Each row is a point on a landscape with many valleys, with its height.
A ball rolls from a point to whichever of its 2 nearest points has the largest drop for the distance, and stops where none of them is lower. Distance is the straight distance between rows; heights are no part of it.
<841> (h 490): [141  65 125 108  59 126 116 168  94 147 122 172  87 144 142 139 143 128
 152 160 107  80 142 173 129 111 105 160 118 154 128 117 109  90  89 109
 194 104 161 155 111 170 144 125 140 165 167 132 105  82  82 139 138 121
  87 121 138 134 106]
<372> (h 350): [110 126 118  70  73 159 105 147 157 135 174 128 156 156 160 142 160 129
 120 140 115 157 103 156 135 131 184 134  97 168 129 166 142 131 127 135
 138 119 123 175 177 155 146 135 133 144 111 144 121 144 102 115 132 114
 108 184 103  53 170]
<925> (h 232): [156 111 106 147 154 103 123 130 123 189 144 102 124 132  85 149  92  99
 156 132 160 149 129  78 119 128  78 126  99 109 152  98 123 129 142 157
 121 132 145 132 138 113 152 125 138  90 124 112 167 111 149 118  77 131
 136 104 108 106 122]
<715> (h 493): [116 105 134 116 133 130 143 172 151 208 135 142 134 143 141  96 137 137
 129 121 139 140 169 111 105 110 125 139 113  82 122 113 128 163 140 137
 125 122 110 144 120 123 144 139 144 166 123 127 170  74 125 151 122 102
 129 107  93  99 130]
<173> (h 766): [127 169 129 186 166 107 152  71 112 123 112 127 126 142  96 183 124 128
 153 128 134 107 160  70 132 161  71  69 153 114 147 134 123  88 129 183
  81 151 160 102 110 118 123 113 126  73 143 117 175 140 167 138 124 143
 146  73 175 154 110]
<488> (h 173): [165 151 126 152 146 101 131 132 159 149 134 107  83 122 140 164 118  80
 154 105 162 121 138  83 105  96 101  89 132  80 118 150 148 116 154 167
  87 154 141 142  98  94  80 117 131 100  64 125 169 161 142 163 144  93
 144 100 140 107 141]
<370> (h 203): [111 108 107 126 136 154 120 118 144 152 118 140 159 149 140 144 118 142
 110 113 119 114 141 121 131 155 180 119 122 135 139 143 137 138 158 125
 117 129 122 140 165 142 129 143 165 123 140 128 121 139 149  93 127 121
 135 153  75  52 138]
<879> (h 381): [154  88 138 112 116 128 135 155  95  97 133 155  95 126  79  74 102 143
 123 173 120  82 142 150 117 119  83 174 135 160 132  86 106  98  91  72
 173  98 159 123 129 152 136 102 135 163 174 101 105 111 136 133 145 124
 111 130 140 159 126]
<517> (h 376): [166 141 137  72  89 157 132 124 142  76 164 136 113 148 108 113 128 115
 105 166 125 117 122 150 145 149 136 138 153 171 157 139 152 101 101 105
 155 113 159 166 151 144 116 128 125 143 123 125 111 206 109 120 153 123
 111 171 131 106 155]
<1050> (h 307): [135 143 149 143 156 117 177 119 135 160 120 136 134 139 111  81 106 168
 115 137 135 102 199  74 122 137  96 114 164  77 143  95  95 132 146 131
  96 123 148  95 139 128 154 117 152 156 166 118 157  87 150 134 109 114
 132  81 135 123 114]
<417> (h 372): [ 90 108 114 135 136 126  92 134 119 142 128  95 161 100 143 144 126 131
 131 119 118 165  93 162 124 124 168 143  98 138  84 144 121 159 140 125
 124 138  86 118 148 122 159 123 126 129 125 135 114  83 133 118 105 137
 136 148 106 134 120]
<1056> (h 358): [ 87 150 137 158 153 109 183  90 135 130  96 129 189 108 127  77 124 197
 101 100 117 109 189  80 139 142 123  85 164  71 125  95  92 140 161 119
  92 128 103  67 147 125 138 122 137 150 187 124 159  76 138  99  93 129
 151  98 134 136  98]
<752> (h 449): [105 117 146 120 119 158 142 135 157 140 112 126  90 164 123 122 111 131
 119 108 129  95 162 151 105 137 159 132 152 154 105 157 160 133 129 111
 120 123 134 129  88 133 120 146 134 153  94 114 138 137 146 168 188  94
 109 141 114 111 122]
<358> (h 553): [ 98 133 154 137 131 128 118 112  88  82 104  99 118  98 125  65 102 174
  96  95 107 109 111 158 133 135 132 132 167 138  80 115 115 152 123  77
 124 107 104  66 110 124 130 117 112 153 156 105 102  85 137 157 135 133
 131 106 154 236 100]
<363> (h 385): [112 107  87 154 110 102  69 141 103 121 159  99 121  83 130 158 123 100
 144 147 104 181  49 162 131 110 119 166  65 165  99 138 108 137 128 127
 149 139  97 115 156 117 169 111 120 119 131 139  88  77 115 112  84 157
 137 165 125 150 131]
<181> (h 858): [120 157 159  87 131 126 134 155 140 123 144  98 147  99 166  86 165 139
 121 125 166 217  75 148 136  98 140 154 115 110 108 122 136 193 120 130
 132 123  61 128 111 116 157 150  77 153  75 140 117 129  98 158 111 129
 123 128 140 181 124]
<189> (h 183): [163 161 157  95 158 125 142 129 139 122 155 146 145 134 131  65 117 147
 104 142 136 154 145  77 149 120 128 126 154  73 173  79 114 140 152 127
 101 119 132 123 162 142 142 136 133 133 124 147 139 158 135 101  81 139
 147 113 127 105 129]
<864> (h 226): [118 107 121  88  77 161 105 137 124 116 114 157  92 149 166 141 150 147
 114 140 100  93 143 170 127 115 170 127 152 160 132 150 135 107 117 114
 162 121 149 143 133 169 117 137 149 164 139 161 104 129  93 135 159 120
  94 139 120  99 129]
<328> (h 345): [120  86 125 154 107 131 112 145 125 120  77 126  51 125 112 105  91 123
 134 111 111  67 143 171 104 108 118 155 136 162  90 134 118 107 130  88
 140 115 143  96  86 116 113 113 143 166 126 104 105  93 156 162 176 116
 106 120 122 164 101]
<1114> (h 290): [106 190 163 121 167 116 143  92 157 108 102 122 141 126 181 144 173 111
 130 108 149 159 137 112 130  94 144  56 151  82 118 164 160 141 130 165
  75 143 105 122 104 117  81 152  87  95  79 146 144 155 129 148 130 122
 142 104 168 157 135]
<682> (h 284): [140 106 128 134 128 139 111 149 127 116 125 112 100 108  99 102  89 124
 115 133 120 109 113 151 111 122 136 160 119 153 107 120 131 137 131  82
 136 115 127 124 125 124 130 118 137 142 116 109 102 116 137 139 146 117
 117 144 107 150 118]
<515> (h 820): [138 171 175 118 152 113 156 137 113 147 128 142 109 124 107 121 135 110
 149 147 177 164 126 139 122 122  84 159 144 144 128 127 161 127  86 151
 127 135 122 125  58 139 138 156  70 130 111 137 152 130 149 188 156 130
 117 102 186 201 124]
<971> (h 568): [144 142 124 100 108 129 122 150 146 105 117 133 138  64 192  76 155 143
  78 106  98 155 114 130 121  84 164 135 127  71 117 114 101 161 148  90
 123 146  98 106 151 101  88 134 145 163 120 163 107 128  71 103 116 116
 142 134 101 119 145]
<1105> (h 240): [156 193 156 124 159 104 137 108 159  93 132 109 105 117 174 146 147  75
 136 109 151 131 103 107 122  90 140  71 150  86 125 155 147 143 151 167
  79 146 127 126 108  91  68 123 100 104  63 140 151 191 123 151 149 107
 145 112 159 141 143]
<1066> (h 353): [126 127 119 139 128 109  93 143  98 108 176 101 128 108  96 141 117  99
 136 167 135 202  49 169 160 130  96 172  73 185 124 138 128 145 114 134
 153 132  99 140 154 115 179 122  98 105 116 139  94 115 129 119  91 159
 128 174 136 147 149]
<927> (h 318): [150 139 126 119  93 107 107 145 104 120 177 127 124 110 112 144 161  91
 153 170 145 207  56 174 164 115  94 184  92 184 134 149 139 127 101 150
 167 142 111 165 135 135 172 152  92 115 105 151 108 133 113 142 118 155
 106 175 163 143 152]
<997> (h 130): [129 134 135 137 155 147 128  97 142 114 127 131 150 160 104 139  90 129
 110 130 126 101 150 106 142 169 154 112 152 143 159 121 139 120 157 124
  92 117 150 123 155 153 129 132 148  97 131 110 127 179 168  95 135 134
 144 139 104  90 140]
<909> (h 874): [117 160 147  98 131 111 115 130 140  85 126  87 146  78 179 115 163 124
 110 110 143 200  62 145 129  81 157 130 101 119  99 134 128 188 123 116
 113 139  66 102 129  99 115 129  76 136  78 139  96 120  91 136 109 130
 135 142 141 182 130]
<746> (h 448): [ 81 131 152  69 120 164 131 167 145 152 165 133 190 149 149  95 158 163
 119 135 132 194 132 170 156 135 188 155 126 118 116 141 133 174 121 137
 147 108  79 170 157 157 190 161 116 180 106 146 129 109 113 144 106 122
 125 155 109  97 156]
<995> (h 361): [140 131 114 114 108 113 110 169 141 145 158 119 138  71 154  96 162 112
 150 149 125 210  73 126 130  83 118 181  69 110 116 110 110 158 127 136
 153 129  92 133 138 109 168 125 119 133  99 152 126  91  83 135  83 147
 145 141 100 137 119]
<1150> (h 417): [128  78 144 140 111 119 143 157  88 140 135 154 113 145  66 104 103 141
 146 164 133  78 163 159 114 143  81 171 135 166 122  91 100  98  87 102
 176 108 160 123 109 156 161 106 131 157 187  98 128  79 140 132 142 124
 101 110 143 162  96]
<882> (h 278): [132 115 128  84  60 137 105 133  98  97 140 146  85 142 144 159 142 115
 138 158 123 108 110 187 143 124 140 139 139 185 135 153 146  91  89 114
 178 116 159 164 130 178 138 148 113 154 135 154  99 144 101 150 165 131
  86 147 168 138 136]
<359> (h 730): [ 93 163 118 207 154  90 153  59 133  71  67 126 140 117 124 137 125 149
 129  87  88  79 164  88 141 145 132  61 145  94 116 152 106 102 162 133
  72 136 123  60 109 107  82 100 151  94 150 104 148 122 161 128 134 128
 178 100 133 167 109]
<236> (h 419): [ 95 130 134 146 133 165 136 108 167 130  90 146  90 179 138 152 137 138
 123 100 121  77 177 129 108 144 150  88 166 131 130 178 155 117 149 152
 108 139 153 128  83 115  91 146 165 126  97 129 135 167 161 159 193 113
 121 130 116  80 141]
<245> (h 267): [110 116  78 126 147 137 108 125 148 169 113 132 189 106 168 159 133 130
 120  91 113 151 114 103 130 133 177 119  88 112 140 143 125 138 164 145
 119 149 107 129 177 128 128 138 160 117 136 142 120 102 130  71  97 136
 150 154  88  54 149]
<71> (h 378): [118 137 129 132 126 171 146  95 148 111 106 169 106 193 128 174 141 145
 124 127 113  64 174 134 128 160 145  92 190 150 157 154 143  84 125 154
 115 127 168 149 100 149  99 144 156 109 116 136 129 189 145 145 190 135
 112 116 140  99 129]
<314> (h 888): [121 142 126 144 152  82 111 128 127  83 117  76 125  69 147 127 146  98
 125 115 137 200  49 119 123  78 140 118  67 132  94 119 133 180 123 116
 101 145  78  86 122  79 101 118  75 107  83 125 108 106 114 145  96 131
 141 138 127 197 110]
<1086> (h 491): [ 82  99 137  92 112 158 107 170 125 135 154 135 181 117 151  85 125 179
  99 128 105 161 132 173 152 128 179 159 117 109 100 124 114 166 128 103
 156 103  83 149 172 145 185 132 142 189 147 147 113  87  98 125  95 119
 129 148  93 111 141]
<564> (h 95): [193 114 112 160 127 104 150 132 142 151 128 139  67 149 110 157 102  82
 155 121 152  83 151  84 104 119  74 106 135  82 154 129 117  94 132 149
 115 143 168 149 104  91  89 106 150 106  93 107 162 172 140 147 162  97
 130  89 137  93 134]
<220> (h 328): [155 137 163  91 112 142 157 158 118 109 133 165 101 125 122  51 125 164
 102 166 109 104 161 136 110 111 119 174 168 114 142  86 100 114 111  87
 141 110 155 111 116 153 130 124 128 181 155 134 105 118 111 159 163 118
 106 112 152 168 129]
<294> (h 141): [101 102 111 186 158 125 130 109 132 172 125  91 152 143  78 159  73 129
 140  97 153  94 147  95 122 168 125 107 117 151 119 122 128 143 172 143
  94 136 135 107 133 115 148 116 159 100 160  99 164  99 181  92 118 129
 148 125  95 116 114]
<617> (h 606): [146 144 129 141 123  97 127 141 150  87  99 105 100  65 170 101 135 119
  95  96 105 139 112 102 102  70 140 114 113  69 102 116 113 162 149 101
  96 146 105  86 113  74  75 116 126 138 100 141 121 125  85 141 119 103
 152 123 111 155 132]
<514> (h 59): [120 134 127 153 185 116 127  93 140 150 123 102 162 155 108 156  84 121
 132  90 149 107 138  86 135 162 143  86 145 115 139 128 147 129 175 157
  68 127 129 113 147 131 126 137 135  80 130 106 150 150 179  93 109 140
 156 126 109  83 135]
<952> (h 279): [159 147 147 109 124 151 137 123 113  75 128 167 111 120 135  86 125 157
  92 166  89  98 152 124 130 115 127 151 173 109 148  91  96 105 127  91
 121 117 160 103 138 145 114 113 143 154 150 147  90 154 111 114 143 141
 124 111 140 157 132]
<681> (h 531): [116 108 134 110 112 150 104 140 129 115 119 136 137 102 160  89 126 165
  84 116  92 129 136 151 134 110 177 143 141 102 109 123 116 145 147  85
 132 120 102 110 155 137 126 132 148 165 144 150  95 104 105 106 127 119
 131 143  98 115 132]
<862> (h 404): [101  81 146 113 104 161 131 155 144 125 102 122  67 159 113  99  91 134
 120 103 128  87 142 185 118 131 161 147 139 179  85 154 150 122 124  93
 155 101 132 125  91 148 135 128 133 190 119  93 126 120 145 180 187  88
  95 149 117 120 114]
<207> (h 202): [154  82 113  97  55 121 127 154 132 141 178 126 109 138 113 137 141  82
 164 158 141 139  76 184 143 126 110 170  78 182 114 147 144  94  74 121
 188 108 155 201 131 145 150 124 106 147 125 101 128 135  95 144 134 122
  80 190 136  92 147]
<95> (h 292): [210 161 136  83 106 117 155 150 130 106 170 167 108 126 125 103 147  93
 129 157 128 119 135 109 122 107 101 130 162  98 188  89 105 115 124 129
 132 127 154 158 133 104  96 118 125 149 108 154 152 217  93 138 140 114
 125 105 135 115 143]
<451> (h 397): [ 85 134 143 112 152 120 128 145 161 164 102 104 159 116 173 136 165 126
 119  96 146 180 126 133 114 106 152 110 116 100  93 154 146 176 120 147
 103 151  70 132 111 108 126 149 113 128  81 141 141  94 121 142 129 112
 131 122 139 136 132]
<62> (h 416): [ 73 121 150 126 168 142 120 130 132 141 142  90 195 129 129 115 104 151
 110 114 152 171 114 157 150 156 164 129 127 130  96 126 127 186 145 122
 117 115  72 125 154 123 173 141 119 132 124 112 135 103 147 123  98 126
 144 149 106 132 126]
<972> (h 287): [ 84 157 136 144 173 128 154 104 138 165 117 131 180 154 125 147 155 144
 158 113 166 143 159  78 131 155 126  93 158 131 127 135 153 131 147 194
 105 146 113 136 126 144 156 149 117  93 151 156 177 105 159 110  92 164
 133 105 148 128 110]
<801> (h 550): [154 111 121 143 103 127  98  82  74  87 115 150  87 141 119 184 140 127
 147 153  98  85 119 165 155 162 117 122 166 175 152 139 122  74  90 117
 167 136 171 134 126 146 123 124 127 100 155 151  90 159 120 116 156 172
  99 105 177 160 115]
<510> (h 633): [147 130 125 164 146  95 129 123 144 101 100  94  94  90 136 103  89 107
 111 102 118 114 128  80 103  86 116 107 107  71 111 115 118 143 164 109
  88 136 130  92 113  83  85 100 140 115 105 115 129 131 128 137 119 103
 167 115 104 145 126]
<730> (h 429): [137 115 101 123 136 130 152 139 146 215 142 156 133 174 136 139 139 141
 128 110 142 112 174  63 116 126 131 108 124  86 181 115 127 119 148 183
 133 122 155 176 150 138 119 133 169 130 144 125 157 123 122 112  97 112
 136  81  90  32 149]
<310> (h 170): [127 119  74 174 123 112 104  92 110 135  95 126 127 105 132 218 142 125
 147 122 110 116 117 107 113 134 113 110 103 125 130 139 104 102 130 147
 123 161 134 107 122 117 107 106 146  91 157 146 122 113 120 100 111 157
 147 110 115 131 108]
<496> (h 402): [ 65 123 114 164 131 137 132  92 123 115  98 130 188 101 138 108 134 203
 114  74  97  88 168 127 144 149 161  90 161 114  84 129 104 127 153 113
 112 141  88  70 131 131 125 124 142 146 193 139 142  73 133  79 121 138
 146 122 138 155  86]
<542> (h 450): [134 145 149 108 151 114 137 163 155 183 140 111 124 129 140 106 127 113
 134 116 161 169 140 103 111  99 124 124 122  88 120 123 147 167 141 148
 102 130 105 139 115 119 142 150 119 136  83 137 163 119 132 147 116 106
 127 111 121 118 132]
<324> (h 418): [162 183 158  72 119 146 132 132 128  68 164 117 121 131 115 106 120 107
 112 151 152 151  93 151 140 140 157 151 152 173 139 141 171 137 121 113
 140 116 143 155 128 138 113 142  89 141 102 132 106 209 133 146 175 121
 112 168 155 148 169]
<558> (h 552): [148 127 119 146 118 136 110  73  85  97 139 140 118 145 111 214 152 117
 146 159 110 129 100 157 167 179 122 123 151 173 158 148 138  88 105 137
 147 156 156 153 138 142 121 135 116  69 148 156  99 178 131 105 140 184
 111 124 173 140 123]
<176> (h 231): [167 158 151 100 138 136 135 126 129  85 144 160 142 105 142  65 129 155
  90 169 103 134 131  89 140 116 125 145 155  83 169  76  99 137 143  95
 112 118 143 107 157 139 129 126 132 148 147 148 106 159 106 103  98 146
 147 121 129 137 134]
<966> (h 305): [143  98 101 131 104 124 105 175 133 177 140 120 133  93 138 112 133 110
 134 134 115 159  93 133 101  88 123 172  55 104 106 104 105 149 140 112
 147 123 118 139 141 107 146 113 145 153 116 125 126  70  98 125 101 117
 133 136  75 114 127]
<174> (h 165): [177 115 126 131 117 119 161 154 151 148 132 153  83 160 119 124 112  98
 138 137 140  85 171 110  99 116  89 134 142 106 157 108 125 104 114 130
 128 125 173 148 100 115  96 127 145 137 106 111 154 159 130 149 170  90
 120 106 127 102 137]
<984> (h 446): [155 165 155 118 144 140 126 117 100  63 145 110 110 127  77 109  99 102
 117 150 154 138  96 147 138 141 122 154 149 195 139 139 173 127 106  99
 146 117 154 135 115 136 115 136  91 114 116 109 104 201 169 138 178 126
 129 150 164 159 163]
<91> (h 705): [105 150 126 162 158 117 151  77 143  70  74 138 156 109 150  91 115 161
  89  81  89  90 152 109 146 136 146  78 164  64 131 122 107 117 173 103
  75 118 103  55 138 114  90 123 140 106 149 107 119 143 140  94 128 123
 178 126 118 126 127]
<49> (h 474): [154 178 165 136 179 120 131 100  94  63 138 106 118 117  82  77  97 103
 122 140 150 135  93 122 130 129 101 140 158 155 147 114 157 132 106 107
 115 121 156  94 100 119 111 118  92 104 118 103 112 195 168 136 160 129
 145 128 170 191 156]
<322> (h 454): [127  59 109 137  82 125 118 155  84 146 137 140 112 159 101 148 116 138
 166 153 121  71 151 167 130 154  95 158 105 168 120 111 102  97  99 114
 192 104 159 148 124 156 157 105 151 142 187 110 121  64 110 114 115 135
  98 134 125 127  89]
<955> (h 225): [130 127  66 171 114 130 120  76 118 144  89 159 143 128 143 252 179 135
 164 117 105 113 108  96 132 150 118  89 130 109 155 151  97  90 117 173
 127 178 132 145 121 127  96 119 137  73 170 166 118 134 104 106 110 185
 132  90 145 112 113]
<431> (h 252): [160  90 116 144 140 120 135 148 114 156 143 128 124 140  67 115  86 112
 140 156 140 111 144 115 107 137  75 156  99 138 147  82 116 125 117 102
 147 112 158 133 142 120 151 118 144 120 149  90 141 112 151 113 110 123
 128 122 108 120 119]
<104> (h 838): [116 158 166 119 153 120 135 150 113 130 133 116 119 107 127 113 141 115
 129 129 172 188  83 150 131 113 114 168 112 140  98 124 147 156 106 129
 126 133  90 118  77 128 151 144  70 138 104 123 130 111 131 178 137 134
 124 115 157 209 114]
<445> (h 405): [124 133 130 108 140 129 110 153 137 136 146 118 166  94 147  82 136 141
 118 158 123 200 104 113 150 113 135 166  95  92 132  98 115 177 139 128
 144 116  86 127 163 119 178 133 132 135 125 152 131  98 108 111  56 156
 151 140  93 128 127]
<555> (h 319): [100 116  76 139 135 130  88 130 133 168 141 102 189 112 153 174 137 114
 141 118 122 194  82 125 130 122 154 146  60 134 114 144 114 146 156 157
 123 145 104 138 178 120 154 128 148 105 121 143 125  88 133  86  78 153
 143 164  96  77 150]
<539> (h 244): [144  79  83 152 103 132 107 164 134 171 130 112 107 117 127 125 106 113
 127 122 106 111 108 134  96  98 133 159  52 128 121 121 107 140 146  97
 156 111 135 136 143 106 126 102 169 148 119 101 112  81 117 103 120 103
 128 153  45  81 121]
<557> (h 166): [159 104 103 101  61 146  94 151 118  88 125 154  70 131 160 120 139 132
 111 158  88  80 126 169 135 104 148 138 126 152 141 132 107 102 124  83
 185 107 154 137 161 138 109 115 153 174 144 154  79 142  72 114 142 120
 105 151 102  99 127]
<106> (h 343): [143 111 165 118 165 121 142 169 118 135 149 114 123 116  77  77  82 106
 131 145 163 150 102 138 110 125  97 179 107 155 114  98 142 147 106  97
 145 111 120 139 110 134 155 131 102 155 114  86 137 129 160 162 145 110
 121 141 124 165 136]
<419> (h 473): [133 114 132 131 133 132 159 146 154 192 127 153 110 154 148 104 124 147
 115 102 133 104 196  78 101 116 120 113 128  69 139 133 122 139 153 143
 115 133 142 132 132 128 106 130 168 154 129 129 160 104 135 130 131  89
 136  88  95  62 149]
<853> (h 801): [132 158 161 161 171  94 147 114 103 140 113 109 101 124  79 136 110  89
 154 132 174 148 119 117 112 132  62 134 125 166 121 133 159 114  93 154
 107 144 142 103  61 113 117 137  79  85 109 103 162 132 170 172 157 120
 133  93 185 206 123]
<275> (h 174): [182  89  76 144  83 140 109 145 140 119 125 117  75 130 124 128 107 106
 123 132 100  90 112 138 115 120 127 139  84 140 141 123 101 115 147  88
 177 108 156 143 147  96 102  95 168 147 124 100  88 134 104  94 128 110
 126 166  55  62 125]
<917> (h 268): [160 133 132 102  89 113 122 168 140 145 185 130 129 112 117 121 144  75
 163 156 149 184  64 162 124 110 110 187  82 173 121 131 135 140 110 130
 164 119 121 178 127 122 146 136  93 152  92 122 131 149  98 154 131 124
  95 180 132 125 156]
<914> (h 237): [124 165 152 107 178 126 137 108 135 141 147 122 165 141 127 103 128 134
 134 141 161 179 141  91 157 134 131 114 155 102 150 106 136 147 146 174
 104 120 102 127 148 147 162 149 107  99 122 143 162 136 152 111  69 159
 140 109 129 116 114]
<911> (h 291): [ 74  82  84 109  87 166 106 139 132 170 159 124 171 171 142 181 153 143
 142 130 120 135 120 154 137 155 176 141  88 173 131 168 147 125 118 163
 156 117 136 183 173 160 166 124 155 120 150 130 126 101 121 112 108 128
 111 180  96  36 154]
<335> (h 180): [182  76 106 119  90 126 134 161 115 142 159 137 113 142  89 109 116 106
 139 174 121 115 123 144 124 133  85 166  65 137 147  87 117 106  97  88
 192  96 167 177 155 122 135 107 147 140 144  96 114 117 102  98 101 128
 113 151  98 101 127]
<430> (h 403): [ 99 135 147  70 122 164 135 141 144 155 164 138 175 167 131 130 152 139
 120 154 139 170 139 141 152 148 174 141 129 159 135 141 159 151 121 155
 140 109 120 181 154 176 176 164 120 150 119 141 138 141 130 137 121 125
 124 156 116  92 154]
<107> (h 784): [145 145 144 168 159  94 154 107 117 145 117 128  99 135  89 156 114  95
 162 144 153 118 163  94 105 143  53 106 145 122 137 132 142  91 106 160
  99 149 164 114  82 112 117 121 108  84 113 102 172 134 171 167 151 126
 136  78 189 163 127]
<861> (h 465): [ 40 141 109 159 141 124 108  87 124  99  62 113 173  98 168 160 157 170
 131  42 103 107 141 158 146 136 182  59 154 141  76 178 143 123 136 132
 107 152  78  78 106 123  94 134 116 110 145 141 125  93 140 112 141 145
 133 141 153 173  99]
<635> (h 499): [144 175 167 138 179 120 140  86 106  95 133 120 137 136  91 117 107 115
 119 142 142 135 124 107 139 148 101 116 162 142 153 104 140 117 121 140
  96 125 156  96 120 136 125 129 102  82 128 117 132 174 167 123 132 144
 141 112 159 169 129]
<548> (h 525): [164  85 117 136  82 116 114 129  78 121 116 169  77 150 129 176 154 129
 163 153 102  74 140 163 126 141 100 143 136 150 155 121 108  67  77 108
 180 138 168 140 104 151 125 124 141 123 165 145  99 113  90 126 151 157
  84  92 166 152 102]
<923> (h 377): [135 101  87 143 113 154 146 118 146 189 106 160 123 185 138 202 156 142
 158 113 124  83 162  86 107 157 133  98 129 111 172 146 125 107 124 180
 141 138 159 184 124 128 101 131 167  99 146 133 134 141 120 121 140 132
 118 100 108  53 138]
<802> (h 224): [135 115 102 151 120 123  96 122 116 127 112 123 102 102 124 171 117 113
 130 133 108 108 115 135 112 120 119 140 112 135 122 129 121 112 131 118
 126 144 139 112 123 119 120 111 141 115 132 131 107 110 130 116 131 138
 127 118 117 148 112]
<20> (h 253): [125  96 118  94  77 138 113 154 113 122 160 129 109 151 111 147 124 111
 138 165 130 126 112 177 145 139 127 156 104 182 123 145 149 107  94 123
 182 108 150 173 136 164 164 129 112 138 132 114 113 126 115 144 143 122
  95 166 139 116 137]
<287> (h 342): [ 85 155 136 110 164 129 136 116 168 141  93 135 179 115 196 146 169 130
 121  70 141 152 149 108 119 113 164  59 130  80 108 170 157 141 136 172
  86 156  76 128 129 113  92 166 119 105  94 150 137 130 124 112 124 118
 133 129 154  97 141]
<1159> (h 492): [ 49 153 128 153 139 118 105  96 103 104  90 113 168 108 159 171 173 152
 136  85 121 149 119 161 146 127 167  83 144 153  79 170 141 132 121 149
 110 159  87  89 106 141 119 138  87 106 147 153 129  79 126 123 119 159
 127 117 170 197  97]
<1070> (h 747): [ 97 158  99 209 138 107 138  63 116  91  88 131 138 122 110 195 134 143
 144 105 102  70 147  81 135 162 115  67 144 122 125 153 108  79 145 157
  83 154 145  76 104 120  98 102 140  81 168 122 147 122 149 114 134 154
 162  93 143 167  97]
<414> (h 242): [173 162 141 106 121 121 146 141 140 145 145 166 109 131 137 113 151 119
 128 155 124 127 150  92 114 106  96 128 152  84 167 101 116 114 122 147
 122 141 156 144 112 128 112 136 132 135 103 157 149 165 109 140 137 121
 132  88 147 133 133]
<396> (h 435): [ 51 125 100 175 137 140 130  81 135 107  58 133 165  98 155 135 141 187
 122  39  90  76 173 133 145 150 165  63 157 111  91 167 126 105 159 131
 105 149  80  66 112 116  88 132 149 127 168 138 132  89 143  82 142 133
 138 138 132 138  97]
<274> (h 329): [120 139 103 131 128 160 148  96 140 151 104 197 150 178 147 199 179 162
 139 130 114  79 169  96 120 169 136  92 176 114 165 152 124  91 122 180
 122 146 144 159 123 158 103 144 154 103 161 162 126 163 123 123 150 148
 112  96 146  82 138]
<1138> (h 335): [190 143 145  77 114 135 152 139 129  92 168 143 114 141 103  86 120  99
 110 170 132 111 140 112 127 136 118 139 161 132 179  99 128 120 118 104
 145 113 171 158 152 124 103 121 127 151 118 125 135 223 118 127 148 112
 124 140 128 112 151]
<301> (h 228): [ 81  70 101  97  79 166 117 147 126 170 147 113 123 187 124 180 132 128
 161 139 136 100 131 173 135 165 152 141 106 186 113 173 153 112 101 155
 170 111 156 177 131 173 169 126 141 121 145 110 131 108 122 149 132 114
  91 176 116  70 129]
<522> (h 526): [ 86 159 165 144 143 133 120 100 110 111 101 106 143 124 124 120 130 165
 109  95 122 126 130 157 135 138 146 115 164 143  87 142 137 145 122 119
 109 128 101  89 100 129 128 130  99 129 142 119 127  95 143 151 141 136
 129 106 163 216 110]
<126> (h 524): [138 172 142 140 158 128 124  76  99 102 140 129 143 134 108 174 137 101
 122 152 139 152 104 125 157 158 107 115 153 163 157 135 151 114 119 158
 108 153 147 123 127 137 121 142  93  63 117 141 119 184 147 113 133 160
 138 121 167 158 130]
<1025> (h 276): [121 140 101 148 125 137 127  95 129 155 112 147 144 155 143 230 180 119
 163 124 129 124 129 111 119 156 115  97 149 132 150 157 149 104 114 185
 113 174 144 168 111 138 118 141 131  68 129 166 132 158 127 133 133 161
 120 102 157 115 123]
<814> (h 247): [150 124 157 136 144 112 168 156 138 182 130 148  99 144 106  90 102 136
 135 141 152 102 191  94  99 121  68 147 140  90 140  96 113 117 119 124
 108 122 153 119 103 130 138 122 134 157 135 105 165  99 153 167 151 102
 126  95 146 136 122]
<527> (h 447): [ 88 112 138 126 174 127 126 137 128 131 139  85 188 105 123  76 102 157
 111 128 147 189 113 126 145 131 131 140 113  98 104  89 103 192 147 116
 131 108  60 102 154 104 185 128 120 136 140 118 145  82 123 121  59 139
 159 126  93 153 103]
<626> (h 104): [173  88  93 104  68 141 113 154 129  89 144 129  75 139 114 107 114 118
 115 164 106  87 111 163 134 126 116 147  99 166 133 131 120  97 114  78
 193  90 158 157 161 118 123  98 147 159 140 108  85 142  92 104 123 116
 105 178  95  84 130]
<956> (h 657): [145 127 136 155 169 102 128 116 147 122 119  80 123 104 133  92  77 118
 107  74 134 134 125  79 123 104 141  88 119  66 116 114 127 155 174 108
  79 128 109  91 145  94  99 113 147 109 109 101 134 147 142 107 102 103
 162 127  92  95 137]
<1008> (h 317): [157 142 157  88 126 120 140 178 138 139 173 123 133 120 109  90 121  88
 146 154 171 175  95 136 122 117 111 173 110 152 135 108 145 156 119 119
 149 119 121 165 114 129 148 141  88 160  87 117 145 160 124 157 139 111
 113 160 133 141 144]
<942> (h 682): [116 131 148 147 163 125 134 102 136  92 108  97 162 112 135  67  82 152
  83  85 121 117 136 111 142 134 147 101 151  89 116  95 119 165 163  84
  80 104  96  70 153 112 116 130 138 116 135  94 115 146 149 101 111 122
 164 134 113 133 126]

Two balls start at each pair of points below. Name the first point that both come to, or write -.
<445> / <909> => -
<1150> / <715> => -
<635> / <107> => -
<396> / <451> => <564>

For each start below, name the point where the ball stops.
<527> => <626>
<956> => <301>
<853> => <301>
<841> => <189>
<314> => <301>
<126> => <564>
<522> => <564>

Call two points neighbours if one is among the 2 nearest of the other. Go from one point of each pair to the other, from neighbour to neighbour, staying as low as possible. Name the highest point that can't be avoided.
<189> / <207> => <972>
<310> / <301> => <106>
<301> / <564> => <715>
<207> / <626> => <882>
<514> / <626> => <431>
<207> / <301> => <20>
